Each row is a point on a landscape with many peaks, with its height.
From any point a climber takes the steepest step (rise divided by distance) to one of its 2 nearest points. It stops when none of these is higher. Distance is the straight distance between rows; heights are no part of it.
rizum: [ 32  33  10  32  -6 -14  11  48  -7  11  -3  21  20 -36  47  -7  -9  16
 -24 -19  -4  19  -4 -33  48  11 -31  14 -27 -28  -1 -35]  height 4.55
gok: [ -3  30  -5  30  10 -54   2  29 -35  -8   0  47  14 -24 -22 -15 -28  19
 -16   6  54  -5  28  -5  53  41 -30  -1   7 -79  29 -13]  height 7.21
soruv: [ 33  29 -16   2   9 -15   7  24  -3  22 -84 -11  27 -13  58  23  53  35
   6  -6 -10  12 -13 -46  51  29 -10  31 -23 -28  -9 -23]  height 4.19
vad: [ 12  27   1  18  13  15 -12  27  11  -3  -7  18   6  -2  54   0 -29  -2
 -25 -14 -28   1  -9 -23  27  -9  21  13 -34   4  23 -44]  height 5.24
lesur: [-24 -23  17  -6   8 -24 -12  15  42  -4 -24  16 -10 -48  17  32  12  37
  15  27 -43 -25  -8 -27   7 -14  -3 -27 -37   9 -71   3]  height 6.94
Kel: [ -4  -5  11 -25  -9 -46 -43   6 -24  36   0  31   0   3  31  -5 -16  10
 -17   0  16   8 -14  -8  32  24  -7  -3  23 -30  14  -3]  height 5.39
Vuzo: [  1 -22  19 -35   2  19   0 -29   4   1  28 -35  -1  31  -3 -14  -7 -11
  -4 -10  21  -9  -6  -1 -13  -3  22 -44  34  26   2  15]  height 4.90
velub: [-30 -39  21 -14   3   2 -13  -2  44   0 -13 -13 -25 -24   2  41  15  29
  32  22 -33 -43 -15 -19  -5 -18  -6 -40 -11  33 -61  18]  height 6.44
Ruzot: [ 23   7 -36  -5  -5  -2  -9  18 -46  26 -39  26  19  68  -3 -30 -11  11
 -19 -22  39  35   3  43 -11  27   6  19  18  13  41 -10]  height 6.82
mapi: [ 19   8 -45  14  -3  15  37  25 -36  26 -39  13  23  43 -10 -18  11   5
 -11 -29  30  20  18  26  -4  30  23  13  -9  25  18  18]  height 7.42
Muzu: [-38 -30   3 -11 -15   5  19   2   4 -19 -12 -18  12 -35 -11  31  11   0
   7  41 -17 -20  24  33  17   3 -19 -31  25 -18 -49  51]  height 5.42
dekaz: [  5 -14   8 -11  -1   0 -57 -43 -12  38 -32  -3  28  54  18  15  39  39
   4  19   1   8 -40 -52 -19 -22 -10   7   8  34  37 -29]  height 1.05
bifuz: [ -6  20  26  19  18 -54 -25   6 -28  -7  24  60 -13 -40 -18 -20 -24   9
  -2  18  51 -19  53   7  62  31 -35   4  11 -78  28 -10]  height 6.96
tutub: [ 33  11 -18  11 -36   5  34  -9 -21  -6  27  -9  13  17 -39 -22  -8 -23
 -12 -22  50   7  25  44 -25   1 -12  -2  17   6  12  44]  height 3.06
vivip: [-30 -30 -12 -10  35   3   0 -14   1  33 -47 -25  16  27  35  40  35  33
  20   6   7  -6 -44 -27  23  17  10  -3 -23  -9 -23  -6]  height 0.64
bub: [  0   9  10 -52 -24 -26 -52   0  -4  23  -5  22 -13  28   2  -3 -24   1
 -14  12  16  14 -27  13 -17  -3  12 -10  46   1  46 -27]  height 6.66
Rav: [-19 -27  58  12  -6  31  10  21  17 -39  35 -11 -40 -28  10 -19 -24  12
  -1  44 -11 -27  21  10   3   9   0 -26  11  -7 -31 -23]  height 6.15
Morir: [ 10  11   4 -15 -13   4 -33 -21  13   2   7 -16   7  40   8  25   5  12
   1   4 -16   0 -33 -29 -40 -19  18 -10  16  48  32   0]  height 7.49
bibek: [-26 -17  24  20   4 -17  -7  42  -3 -43  16  30 -14 -65 -14 -34 -38   0
  12  31 -50   6  10   9  37  -5 -20   9  -6 -38 -74  -7]  height 6.37
dul: [-19  -9  11 -10   6 -13  25  -8 -36   2  -9   3   9  15 -14   3 -18  -9
  -5  -2  48  -9  49  46  23  59   9 -15  29 -40  11   4]  height 4.08
bep: [-17 -12  65 -31   5 -35 -27 -24 -10 -17  29  33   6 -19   8  -5 -24   9
 -17  28  20 -30  20   8  42  17  12 -36  34 -49  29 -21]  height 5.45
rusa: [ -9 -21  50 -26   7 -54 -40   6  -7  -2  21  30   8 -29  32  -5 -25  16
  -9  18  10   3   0  -7  49  22  -4 -31  10 -32  -3  -9]  height 5.64
Borip: [ 14  36 -28  11  -1   1  23  45 -27   1  -5  40   3  23 -19 -19 -40 -37
 -18 -26  31  15  35  58  -8   3 -14  12  15 -15  42 -25]  height 6.38
bire: [-10  32 -40  15  -9  11  36  23 -20 -11   4  13   1  -5 -38 -23 -26 -27
 -26 -41  27  22  18  54 -11  25   2  15  14   2  16  -5]  height 5.95
Teten: [ -4 -23  35   4  30 -15 -33  -3   6  27 -13  10   5 -11  44  25  49  33
  15  12 -21  -4 -10 -76  20 -27  -4  -1 -51   5 -22 -13]  height 0.51
mono: [-25 -25  30  23  19  -4  -7  25  25 -35 -15   3 -18 -67  12  -6   2  29
  12  35 -61  -8  -4  -4  16 -20  -3 -16 -26   9 -86  -3]  height 6.48
vil: [ 14  -8 -16 -24  -5   3 -32 -21   7  51 -30 -10   8  35  23  36  39  25
  -4  12   1 -18   2 -31 -22  -6  -6  -4  -2  11  -5  27]  height 5.31
nunad: [ -9  13 -45  13  24  46 -10 -25  36   2 -12  -1 -29  19  26   8  10   0
  -2 -37 -30   4 -30 -17 -43 -25   7  19 -25  44  20 -25]  height 1.54
Bemo: [  8  -2  -6  -3  -1   4   7  -3  24 -27  46  -5 -26 -12 -27 -49 -27 -27
 -23   0  -9  12 -13  29 -28 -28  17  -3  16  17  -9  17]  height 4.78
kep: [  7  24 -22   5  16  50  10  -2  26   6   1 -24 -22  18  -2   4   2 -16
 -11 -30 -17   4 -10  -7 -51 -15  -3  18 -16  44  -4  -1]  height 1.74
besu: [ -7  -4 -16  -2 -33 -15  20  -3 -18  -6   8 -20   6 -24 -42   8   6 -29
  -5   3   2  11   4  25 -26 -13 -16  10  30  12 -21  43]  height 2.29
zalif: [ 24  13 -19 -18  -4  10 -26 -10   1  12  17   0  -7  55   5 -21 -14 -21
 -14 -14  15  32 -37  22 -50 -52  17   1  22  41  57 -12]  height 6.09
ruvu: [ 21  31   4  30  10 -11  20  43 -21  -9  -5  32  15 -31  21 -12 -30   7
 -22 -30  16   5  25  -4  56  36 -34   3 -18 -45  -3 -39]  height 4.73
vadi: [ 28 -17 -13 -19  -9  13 -41 -57 -28  41 -13 -29  18  79  -1  13  50  17
  25  -1  20  24 -45 -14 -31  -8  10  22  10  29  50  27]  height 0.93
Vuro: [-10 -14 -35  31  16  43  21 -24  50 -24   9 -24 -26 -13  10   6  17 -15
  26  -9 -72  -9  -9 -20 -33 -35  33  27 -31  28 -16   6]  height 7.84
dilam: [ 31   2 -11 -24 -16  27  -1 -41  40 -14  35 -47  -5  51 -11  34   6 -11
  30 -20   2 -33 -54 -21 -42 -35  -1 -33  -7  44  -1  27]  height 3.48
Fifo: [ 21  37 -31  27  -5  -1  29  47 -30  -8 -39  37  18   4 -10  -6 -23 -15
 -31 -11  18  11  54  29  13  17  -8   7  -5 -30  13 -30]  height 6.03
bag: [ 53  12 -16 -32 -22   8 -28 -32   9  18  35 -31  12  48  13  17  21 -21
  36 -42  18  33 -51   1 -42 -36   8  16   5  38  48  15]  height 5.48
migel: [-16 -11  20   4  29 -15 -23  13   4  11 -10  -2   1 -10  26  -3  -1   9
 -13  10  -9  10  -2 -32  20   0   6  -2  -8  12  -9  -2]  height 5.67
gopug: [ 33   5   4 -26 -33  15  33 -16 -26   1  33 -16   6  30 -28 -14  -1 -23
  -7 -39  80  -5  31  50 -28  23 -17 -25  23   5  40  50]  height 3.26
Sava: [-40  27 -22  27  -2 -38  36  13 -48 -23 -21  31   8 -21 -53 -12 -18 -14
 -10   5  16  -3  76  47  45  48 -37   5   2 -68   1   8]  height 3.87
Pafa: [-26  -2  35   3   7 -59   4  -6 -14 -31  20  34 -20 -59 -51 -15 -11  -6
   6  44  22 -19  56  38  20   9 -24  -7  20 -73  -6   1]  height 6.56
rir: [ 18  -9   2 -24  -4  38  28 -32  -6  -7  27 -28  -5  56  -2 -39 -11 -10
  -4 -64  42   6 -22  23 -23  14  37 -29  10  48  44  -5]  height 4.33
Duga: [  8  -3 -27  -6 -42  -7  20 -12  16 -25  18 -31  29 -23 -44  27   4 -31
  19   5 -37  -8 -14  27 -24 -22  -6   8  24  13 -36  48]  height 2.10
mima: [  6 -27  -6  14  28  24  -5 -56  37   8  44 -14 -24  17 -24  25  45   4
  41 -20 -40 -13 -33 -56 -61 -51  18  19 -35  39  29   9]  height 6.14
bazof: [  8  12 -53  34   5   9  46  22 -12  34 -51  -3  24  22 -12 -15  21  -4
 -12 -14  -6  21  18  -6   5   5  19  32 -37  14   5   9]  height 8.27
zikal: [-32 -44  24  -3   2  21   7  -1  32  -7   1 -20  -7 -24 -11  22   0  -1
  26  31 -21 -16  -2   6   6 -12   5 -27   7  13 -65  27]  height 5.93
lop: [ 19  -1  -5  -6   1  45   7 -37  20 -22  43 -36 -26  29   0 -37 -14 -22
  -9 -41   9  10 -39  11 -31 -21  21 -21   0  42  33   7]  height 4.01
Meve: [-36   6  15  34  16 -24  35  27 -39 -17 -22  25  13 -45 -14  -8 -11   2
  -4   6  33   5  64  47  62  65 -23  -6  -4 -67 -11   8]  height 4.06
rulen: [-28   3 -31  10  -5  -5  43  26 -28  12 -28   4  14 -11   2  -8 -19 -10
 -14 -13   6   6  30  23  39  35  -3   7  -7 -28 -35   8]  height 4.53
mib: [-17 -22  15 -13  33 -15 -31 -22  -5  38 -23   6  18  -6  45  29  40  35
  14   4   2   8 -35 -60  31  10 -10  -2 -35 -10 -24 -12]  height 0.57
nanil: [ 18 -21 -37  -2  -8  34  15 -48  10  23  -1 -38  24  49  -1  49  34   6
  24 -15  13 -15 -29 -21 -28  -8   0  16 -24  41   8  25]  height 5.12
kon: [-31 -22 -12  -5 -22   1   6  14   2  17 -41 -10  10 -27  18  37  24  -1
  10  33   0 -24  20   0  16  13 -14 -14  -5  -4 -38  39]  height 5.27
kif: [ 23 -16 -24  12  31  33  12 -61  11   4  27 -39  11  56 -13  37  48   6
  35 -18  -9 -18 -41 -53 -57 -23  16  15 -37  35  29  16]  height 5.59
ker: [ -3  -5   2 -11   6  13 -37 -59  25  -1  18 -23   3  58   8  23  10  20
  15   5 -31  -6 -53 -42 -38 -23  28 -18  -8  64  37 -18]  height 8.08
dafo: [ 36   1  27 -43 -29   5 -13 -23   1   2  65 -24  -4  43  -6 -43  -7 -29
   1 -24   4  22 -26   6 -22 -43  19 -32  46  26  60  -4]  height 4.97
valeb: [-14  -4  -5 -25 -13 -35 -25   6  23  -2   9  17 -11 -13   1   9 -12  -1
  -6   8 -23  -7 -28  -1 -27 -31  35  -4   6  27   1  -4]  height 6.55
doz: [-19  -7   0 -12  21  17 -40 -38  25   0  23  -6 -18  20  26  -6   3  19
  -7  -3 -30  -9 -53 -51 -10 -29  24 -12 -33  41  13 -38]  height 7.41
Fime: [-10  -8 -20 -11  11  17   9  -2  -2  -9 -56 -22  16  22  33  20  15  13
 -16  -2  12  -9 -29  -8  13  26  24   4 -19 -14 -26  -8]  height 0.73
nasu: [  7  -1   2   8 -24   5  15   4  -5  -5  20  25  -3  -3 -10 -12 -29 -20
 -31  10  25  -9  33  21   1  12   6   1  25 -13  29 -16]  height 5.15
suz: [ 16  29 -18  11  29  26 -17  -4  32  21 -37   9  -9  25  28  24  29  17
  -4   0 -30   5 -31 -46 -37 -38  -1  12 -28  27  19 -49]  height 1.41
Vufe: [ 10  24  25  38  -8 -35 -23  60  10 -42  42  51 -20 -84   8 -21 -43  11
  -6   4 -28   4   8 -13  42   3 -32  11 -23 -45 -22 -37]  height 5.07
Guva: [ 10  19 -14  25 -23  -9  16  32  -1  -2   5  20  20 -17 -32   3 -24 -24
 -21  18  -2  -4  51  16   9  -5  -1  15  30 -17  19  20]  height 4.91
mufe: [ -8  -6  23 -29   8 -26   0 -42 -34 -14  -8  11   8  22 -20  -9  -6   0
 -15  11  66 -28  41  40   5  54   7 -23  34 -55  39  17]  height 3.94
kazal: [ 11  19  11  14 -17  -5  -2  41  17 -21  14  41  -2 -59  18  -7 -32   9
 -19  11 -16 -11   8  -3  13 -12 -16   4  -9 -25 -19 -36]  height 5.25
Zana: [ -6  -4  31 -44 -10  12 -41 -22  27   7  35  -1 -45   1  27 -18   5   7
   1   9 -20 -21 -41 -38 -22 -37  12 -41 -10  50  -2 -36]  height 6.78
mupos: [ 15   3   5 -42 -30 -17 -13 -20  -4  -7  25  -3  -4  18 -15   8   3 -21
   1   7  34 -15  26  22 -25  17  -4 -13  56 -15  29  33]  height 3.65
pusak: [ 32   7 -26  -5   7  34 -11 -21 -18  20 -38  -8  28  81  11  13   7  18
  -8 -15  18   7 -12   0 -28   2   9   6  -3  33  24 -10]  height 0.92
rar: [ 13 -15  35   6  16 -42  -6  20  33  -9 -36   8  12 -67  55  30  44  57
  39  11 -63  -7 -20 -48  43 -18  -4 -12 -66 -13 -56 -10]  height 6.90
vog: [ 29   9 -47  21  17  25  27 -13  -9  51 -44  -9  12  37  -8  10  39   7
  14 -26  10  15   6 -25 -20  -8   6  44 -18  26  30  11]  height 7.36
Zuvu: [ 19  17  -3 -40 -30 -17 -22 -11 -13  19  16   5  -5  55   4 -16 -18  -5
   2  -2  42  30 -25  28 -25 -11  13  -8  50  16  66  -9]  height 6.39
Funo: [ -3  -8   5  -3 -20 -15 -15  12  31  -2  14  15 -12 -33 -13  12  -9  -9
   0  21 -56 -16  -1 -13 -23 -35  31  14 -11  28 -28  16]  height 6.12
nipop: [ 39 -14 -12 -32 -12  16   4 -48   2  37  28 -43  12  62  -6   3  32  -1
  17 -27  40   8 -35  -4 -25 -10 -21  -8  29  27  11  54]  height 5.41
Tota: [ 14   8  32  13  23 -49 -16  32   2  -1 -34   6  29 -46  49  21  24  38
  14  19 -39  15 -15 -56  57   1   4   0 -43 -13 -28   5]  height 6.40
lera: [ -9 -20   4 -10  17  20  -6  -9   4   9   0 -18  -5  15   6   5  -2 -15
  -8   1   4  -6  -6  -6   1   0  15  -6   6  26 -11  18]  height 5.26
pofe: [-24  -8   6   7  10  -4  42  11 -35 -11 -27   7   5 -15  -4 -16 -13  -5
 -17 -13  31  -3  42  49  32  56 -10  -8  12 -35 -18   6]  height 4.28
nef: [ 41   9  14 -43 -31 -16   1 -40 -26  -2  32 -22   9  36 -22  -4  10  -7
  -5 -10  62  -6  21  29 -36  14 -23 -27  50  -5  60  39]  height 3.47
famip: [-17  -6   0 -25 -16   3 -10   4 -26  24 -35 -17  -8   2  19   6  17   3
 -24  11  50  -7  -1   2   9  34 -16   5  14 -12   2  17]  height 4.44
kom: [ 21  36  26  39  10 -33   2  44 -11 -34  24  37   9 -59   0 -15 -38   4
  -1 -14   9   3  34  -5  55  27 -45   7 -21 -74 -17 -46]  height 4.88
kiv: [-20 -36  -9  19  -2  52  50  -6   6 -12  22 -47  -3  -7 -13 -11  -4 -29
  24 -13 -17   4   5  30  -1   7  15   4  -8  24 -48  33]  height 2.76
fusad: [-29  -6 -46  14  -8  21  45 -13  12  -1 -20 -19  -6 -25 -12  12  17 -16
  14 -13 -27   8 -31  -9  -8  -4  15  38 -27  15 -31   2]  height 7.20
ber: [ 23  14   1   0 -25   7  58 -26 -23 -25  26 -14   4  -1 -72 -23 -16 -24
   8 -34  33   9  30  70 -37  16 -28  -2  31  -5  -6  35]  height 2.80
gopo: [  8   5  -5   2 -32   0  46 -16 -14 -24  39 -23  11 -26 -67 -20 -12 -38
   5  -1  -8   7  31  49 -21 -10 -26   7  43 -12 -25  43]  height 2.52
Vetet: [-35   6 -45  20  -1  20  55   7   2  11 -41 -35  11 -18  -8  21  41 -27
  28  -1 -52  14   7   1  14  -7  16  35 -26   2 -35  19]  height 6.36
Kebu: [-28 -28  46  17  12 -12  -5  37   8 -23   0   4  -5 -58  12 -11 -11  -1
   6  27 -39   0   9   9  36  -5  -4 -18 -11 -24 -76   7]  height 6.10
dor: [-11  -8  37  17  38  15 -19  -4  21  19 -12 -15   6 -10  29  21  35  23
   5  15 -40 -16  -4 -75   8 -32  19   3 -56  32 -11 -24]  height 0.45
mapip: [-12 -33  43 -31 -20 -16 -32  -9  42  -6  44 -13 -49  -9  -2 -30   8   8
  15  15 -22 -17 -30 -21 -38 -23  22 -46  -5  57 -15   8]  height 6.11
kod: [ -4  -8  33 -13 -11 -10 -19   0 -16 -11  42  25   1   7  10  -2 -32  -9
 -28  21  23 -23  15  10  16   7  19  -9  35 -24  39 -28]  height 5.32
zun: [-10  31  -4  31 -27  -4  21  42  -5 -17  -3  19   0 -44 -36 -11 -23 -20
 -16  19 -36  -7  53  17  17  -1 -20  11  24 -18 -17  -5]  height 4.68
kage: [ 18   0  -7 -15  17  31   3   3 -25   8 -60  -9  32  51  33  11   4  22
 -19 -15  26  -1 -10  -7  -4  34   7  -4 -11  16   0 -22]  height 0.82
zoz: [ 12 -11 -10  13  -5  56  46 -26  26  -1  21 -44  -5  18 -16   3   1 -10
  21 -36  -1 -19  -7  19 -25  -3  -9  -6  -4  35 -40  29]  height 2.39
zusam: [ -7 -20  11 -33  -5  -1 -30 -19  14  32 -15  -6 -12   5  21  37  40  22
  -7  28   4 -35   1 -37  -8  -9 -19 -30   3  23 -17  35]  height 5.58
fop: [  5  39 -10   8  25 -46  -5   7 -34   1 -28  58  21   2 -20 -11 -24  18
 -19  -5  48  15  45  32  29  38 -38   1  24 -65  47 -26]  height 6.93
roze: [ -8   4  25   2  14 -47 -21  39   0   7 -21  14  13 -45  28   4  -3  14
  -8   8  -8   4   2 -27  35   8 -15   3 -18 -13 -37  -3]  height 6.00
Sim: [-23  19  30  11   3 -31  22 -13  -8 -41  26  24 -16 -41 -66 -20 -29 -35
   3  38  16 -14  48  44   1  20  -4   4  16 -58  -6 -16]  height 6.32
dedaz: [-11   7 -27 -11 -19  -9  -5  17   1  23 -66   4  10 -31  17  27  31  19
  -1  22  -8  -1 -10 -21  13   8 -22  16  -2 -11 -24  12]  height 4.94
zefe: [ -4 -24  45  15   4  27 -17  16  30 -26  23  -2 -29 -26  25  -2 -11  15
  -5  25 -26 -31   8 -22   4  -7   5 -17  -8   9 -43 -23]  height 5.79
Kido: [  4  17  -1  15  13  37 -34  -3  10 -23   6   8   5  19  37 -14 -25   3
 -35 -16 -21   7 -21 -11   2 -23  40  -5 -20  33  42 -37]  height 5.04
rire: [  3  -1 -35  31  -2  41   4  15  35 -27  28 -10 -22 -19   3 -10  -5 -22
  -3 -10 -58  -4  -9  -2 -16 -28  33  36 -36  17   3   3]  height 6.97
Beku: [-17  13  41  17  23 -78  -8  -6 -23 -28  28  55 -20 -63 -39 -13 -19  -4
  18  21  41 -10  43  17  44  25 -35   1  -1 -90   3 -20]  height 6.77
kagad: [ 20  33 -12  33   7 -15  -2  30 -12  26 -41  12  18 -27  51   2  29  22
  -5 -13  -4  20 -14 -42  57  11 -20  21 -34 -15   4 -14]  height 4.38
Daz: [-11  -6  26 -43  -2 -38  -3 -29 -14 -17  22  13 -14  -2 -41  -4 -14 -32
   0  15  45 -12  43  41 -13  14   4 -19  41 -54  17   9]  height 3.81
tezo: [-16 -18  63   7   6 -42 -19  36   0 -35  36  41 -27 -78 -12 -38 -25  14
  22  30 -12  -1  28  21  49  10 -30  -8   7 -57 -44 -16]  height 6.68
Zotob: [ 25   8 -22 -31 -12  -8 -36   9 -38  25 -32  11  11  66  -4  -5   2   9
 -18   9  56  22  17  41 -13  24 -12  11  54 -22  58  10]  height 6.47
Lofo: [-37  -2   7  53  14   6  41  39 -20 -40  15   9  -7 -39 -39 -31 -27 -22
   1   0   0  -7  51  40  42  42  14  16  -7 -34  -7  -4]  height 3.72
nefik: [  6 -11   7 -37 -36   8 -13 -33  36  -4  45 -11 -10  20 -22  17  11  -5
  12  10   7 -32 -48 -10 -43 -28   6 -41  10  24 -16  25]  height 3.25
pudo: [-30 -11 -11  -6  35  19 -15 -39  35   9  -5  -8 -35   9   8  16  26  11
  20   9 -22 -11 -52 -60 -29 -29  19  11 -51  27  -2 -24]  height 7.43
lapa: [ 17  38  -8  -6  13 -22  -1  19 -38  10 -14  49   9  41 -16 -26 -28  -6
 -21 -17  58  29  26  59  -1  23 -20   3  21 -41  57 -31]  height 6.69
rig: [-13  24  19   5   2 -56 -19  54 -15  -7  14  44  -8 -38 -20 -14 -38 -25
  -9  27   6  -1  33  -9  37  12 -14  -4 -10 -46  -7  -2]  height 5.49
Daraf: [  9   9  23  23   7  22 -20  23  21 -25  20  16 -12 -39  36 -10 -29   7
 -29   0 -28  -6  -1 -31  18 -13   5  -1 -17  -7  -4 -45]  height 5.47
bufep: [-12 -19   2  16 -17   0  -7  39  31 -17  31   9 -30 -46 -13 -17 -21 -19
  10  28 -62  -4  13  16   6 -12  24  18  -7  10 -31   5]  height 5.70
Mefop: [ 13   4 -29   7   3  43  33  -6  -2   2  -3 -38   1  29 -10   6  -5 -21
  -3 -53   5   5   4  20 -38  13  -2  -5  -4  37 -14   6]  height 2.05
Zogi: [  9  24 -34  41 -16  48  56  18   5 -26 -17 -20   9 -12 -14  -8  -9 -14
  -9 -12 -40   5  29  16 -13 -12   5  15  -9  14 -18   6]  height 4.89
debe: [ 25 -13 -27  -6   7  25  22 -49  18  14  12 -62  12  46 -22  37  42   2
  40 -38  31   1 -38 -23 -28  12 -20  17  -4  37   3  56]  height 4.92
tozo: [-28 -14  21  40  26  -8  35  36 -23 -43   9  16  -4 -53 -22 -31 -35  -1
   6   8  14   0  44  35  63  34 -19  -1 -13 -55 -32  -8]  height 3.88
relod: [ -4  23 -21   5  16   6  17  37  -9  18 -39   6   5  -8  16  -4 -19 -18
 -12 -19 -17  23   9  -2  26   8  -4  32  -4 -10 -16 -19]  height 4.86
zuf: [-15  29 -50  20 -11  22  55  14  -3 -17 -10 -11  13 -11 -26 -27 -25 -29
 -26 -31 -24  21  21  37 -14  13   1  18   2  11  -9   1]  height 5.43
Nes: [ 12  14  -2 -33 -19 -17 -39   4   7   4 -12   0   4  22  13  32 -10   3
 -10  11  10  -7 -32   0 -36  -7  11  -3  35  24  22  -7]  height 7.02
lesi: [  1  14   7  23  36 -13 -40  -1   9  31 -24  20  12 -11  57  11  16  42
   0 -20 -24  24 -35 -57   8  -5 -17  17 -35   9  18 -59]  height 1.25
vik: [ 36   3 -25 -29 -26  -9   2  -7 -28  46   7  -3   8  63  -3 -11  -5  -9
   2 -23  54  31  -6  43 -24   8 -11   7  55   4  59  33]  height 6.13
geg: [ -6  12   9  -3  -2 -57 -21  39 -17  -3 -31  36  19 -42   2   5  -8   5
  -9  30 -12   1  23  -4  41   8 -15  -4  -2 -40 -20   3]  height 5.74
rad: [  6  16 -20   7  -2 -14  -7  40 -15  29 -30   9  16  17  18  -3 -19 -12
 -23   1  11  24  -3   2  11   5   7  35   4  -2  24 -14]  height 5.08
gep: [ 37  -8 -26 -41 -26  -4   6 -27  -3  32  15 -23   4  46 -21 -11   7 -24
  10 -37  44  28 -20  30 -27  -8 -15  -4  53  13   9  51]  height 5.78
Nilo: [ 25  10  -7 -21 -10  13 -40 -32   5  39  25  -7  -7  65  13  -5  13  -7
  18 -13  -5  39 -55  -5 -48 -54   7   8   6  51  76 -22]  height 5.83
Tavom: [ -3  12  -9  -3  -5 -31 -20  24 -25  15  -3  31  17  19  22 -17 -31   2
 -18  -3  28  17 -16   3  36  22   7  15  10 -20  31 -28]  height 5.23
Seta: [-11 -36  57  -6  -6   2  -9  12   2 -19  26   1 -16 -29   4   4   0   1
   0  41  12 -36  43  22  24   7  -3 -24  20 -25 -25  19]  height 6.62
fibe: [ 12 -10 -28  -7  11  33   3 -46  28 -16  39 -36  -3  43  -1   0   0 -17
  12 -30   1  -1 -55 -18 -37 -15  20 -13  -4  45   9  20]  height 3.74
diba: [ -6 -19  24 -23   2  20  11 -17 -21  -9  27 -25   0  48   1 -29 -16 -14
 -13 -31  38   4   4  19  -4  32  42 -44  24  18  39 -13]  height 4.61
pubu: [-27  -4 -26   4  13  15  15 -17  41  11 -23 -13 -17  -8   3  42  38   2
  31  13 -26 -11 -43 -36 -29 -15   1  22 -33  16 -34  -5]  height 8.21
sosi: [-19   8  20   0  -1 -41 -16  33   0 -18  39  36 -27 -29 -34 -38 -49 -25
 -17  18   3   3  23  15  16  -9   0  -5  16 -26 -10  -1]  height 5.28
Regiv: [ -7  14 -12 -19 -10 -19 -18  17 -17  17 -67   3   9  -1  39  27  24  26
 -14  18  21   5  -6 -11  21  34 -34  10   2 -26  -4   8]  height 4.71
kenok: [ 50   1  11 -39 -27  -1 -11 -17  12   3  57 -32  -5  35  -7 -10   2 -30
  21 -35  27  17 -32  -2 -52 -38  16 -20  34  37  40  26]  height 5.17
molog: [  2  11 -25 -13 -18  -9   6   2 -38  20 -30  -6   7  11   9  10  14   4
 -21   1  46  -4  42  27   0  49 -25   0  27 -17  -1  58]  height 4.13
teti: [ 29  -3 -31  -9  -6  15 -41 -29 -26  48 -21  -1  24  80   9   8  23  21
  -2   5  20  25 -44 -16 -25 -18  10  27  13  35  48  -6]  height 0.99
fene: [ 19   2 -35  13  24  30  10 -22   7  35 -59 -15  24  42  10  45  54  14
  21  -1 -16   4  -4 -46 -24 -19  20  32 -29  22  23  -6]  height 6.72
meno: [-16   4   8 -14  22   6 -62 -54 -19  25 -14  -3   3  55  38 -18  15  22
  -3  -9  -4  20 -60 -44 -10 -31   1  -4   4  44  44 -66]  height 1.12
Boz: [-10 -32  68  10   6 -17 -15  28 -10 -35  37  23 -25 -51   0  -7 -16  23
  13  58  11 -12  52  23  43  24 -19 -14   7 -59 -22   9]  height 6.95
givu: [-22   0 -35   5 -29   5  39  22   2   9 -42 -30  18 -26 -13  24  30 -13
  12  37 -42  -3  22  18  16  -9  -5  14  -9 -13 -42  31]  height 5.75
Bip: [-15 -43  16  -3  16  13 -13 -33  30  23   5 -14  -7  14  18  35  39  22
  26  26 -21 -32 -17 -43 -12 -31  -1 -37  -9  29 -23   7]  height 5.94
Mise: [-14   7   9   8  43  13 -43 -36 -10  30 -20   9  10  36  49   2  26  45
   4 -13 -20  24 -59 -58  -7 -18  -3  20 -38  27  40 -65]  height 1.18
paf: [-35 -19  13  34  -9  21  51  35 -17 -35   9 -15   0 -43 -32 -21 -15 -12
  11  27 -24   0  34  52  28  22   2   7  11 -15 -30  23]  height 3.45
lun: [ 10  11  10 -11  -3  22 -16 -14  23 -20  39  -4 -31   0   0 -42 -29 -16
 -37  -7   1   8 -20   3 -33 -30  20 -20  14  19  15 -12]  height 4.54
Raf: [  0  18  -8  35 -15  40  29  28  10 -33   5 -16  -9 -29 -14  -1 -13 -20
  -8   5 -51 -11  49  13  -2  -8   2  12   1  -6 -33 -16]  height 4.50
tuti: [ 24  28 -13  -2  16   4 -18  10  14  18 -54  18  11   3  55  30  18  40
  -2 -14 -30  10 -35 -56  -3 -20 -13  21 -27   0   6 -61]  height 1.32
Paget: [-11 -38  34   6  23 -29  -9   5  35   6 -31  30 -13 -58  33  30  37  57
  42   9 -51 -23 -22 -39  12 -25   5 -21 -59  13 -78  -4]  height 7.44
Vune: [ -9 -26 -31  18  40  33  14 -51  57  -4   9 -21 -23   0 -23  26  40  13
  43 -10 -63 -33 -21 -48 -45 -41  38  27 -50  15  -4   0]  height 6.81
latid: [-27   3  -1  -2   3 -21   9  22 -10 -22  23   5 -16 -21 -45 -42 -34 -28
  -9  11   9   7   0  22   9 -11  14   1  18  -5 -18  18]  height 5.06
zakam: [-13  16  10  18  -5  18  31  -6 -12 -51  37   2 -15 -32 -68 -41 -39 -39
 -11   4  -8   1  50  56 -10  10  -5   3  13 -31 -19 -10]  height 5.90
Zefu: [ -1  -8  -4   6   1  18  16   2  13  -6 -12 -35  17   5   1  37  17  -8
  -3   8 -14  -9   1 -13 -15   8  29  10   3  31  -5  18]  height 4.87
lum: [-30 -29  -7  34 -30  33  61  25  -4 -19  20 -42   1 -30 -33 -19   0 -20
  18  -5 -25  17  20  46  27  13  10  12  -4   9 -37  40]  height 3.14

Where does a climber stop that starts at each point below?
Daz: rusa
Teten: teti
dilam: lera
lun: roze
kagad: Daraf
Duga: rusa
bag: ker
debe: ker
molog: Paget
besu: rusa
Sava: rusa
soruv: Paget
dafo: ker

Call two points neighbours if one is among the 2 nearest of the other. Go from one point of each pair to the other, from neighbour to neighbour, staying as high as possible. Name the lowest point that can't be avoided.
bazof / pubu: vik
ker / pubu: doz
Paget / Boz: Kebu
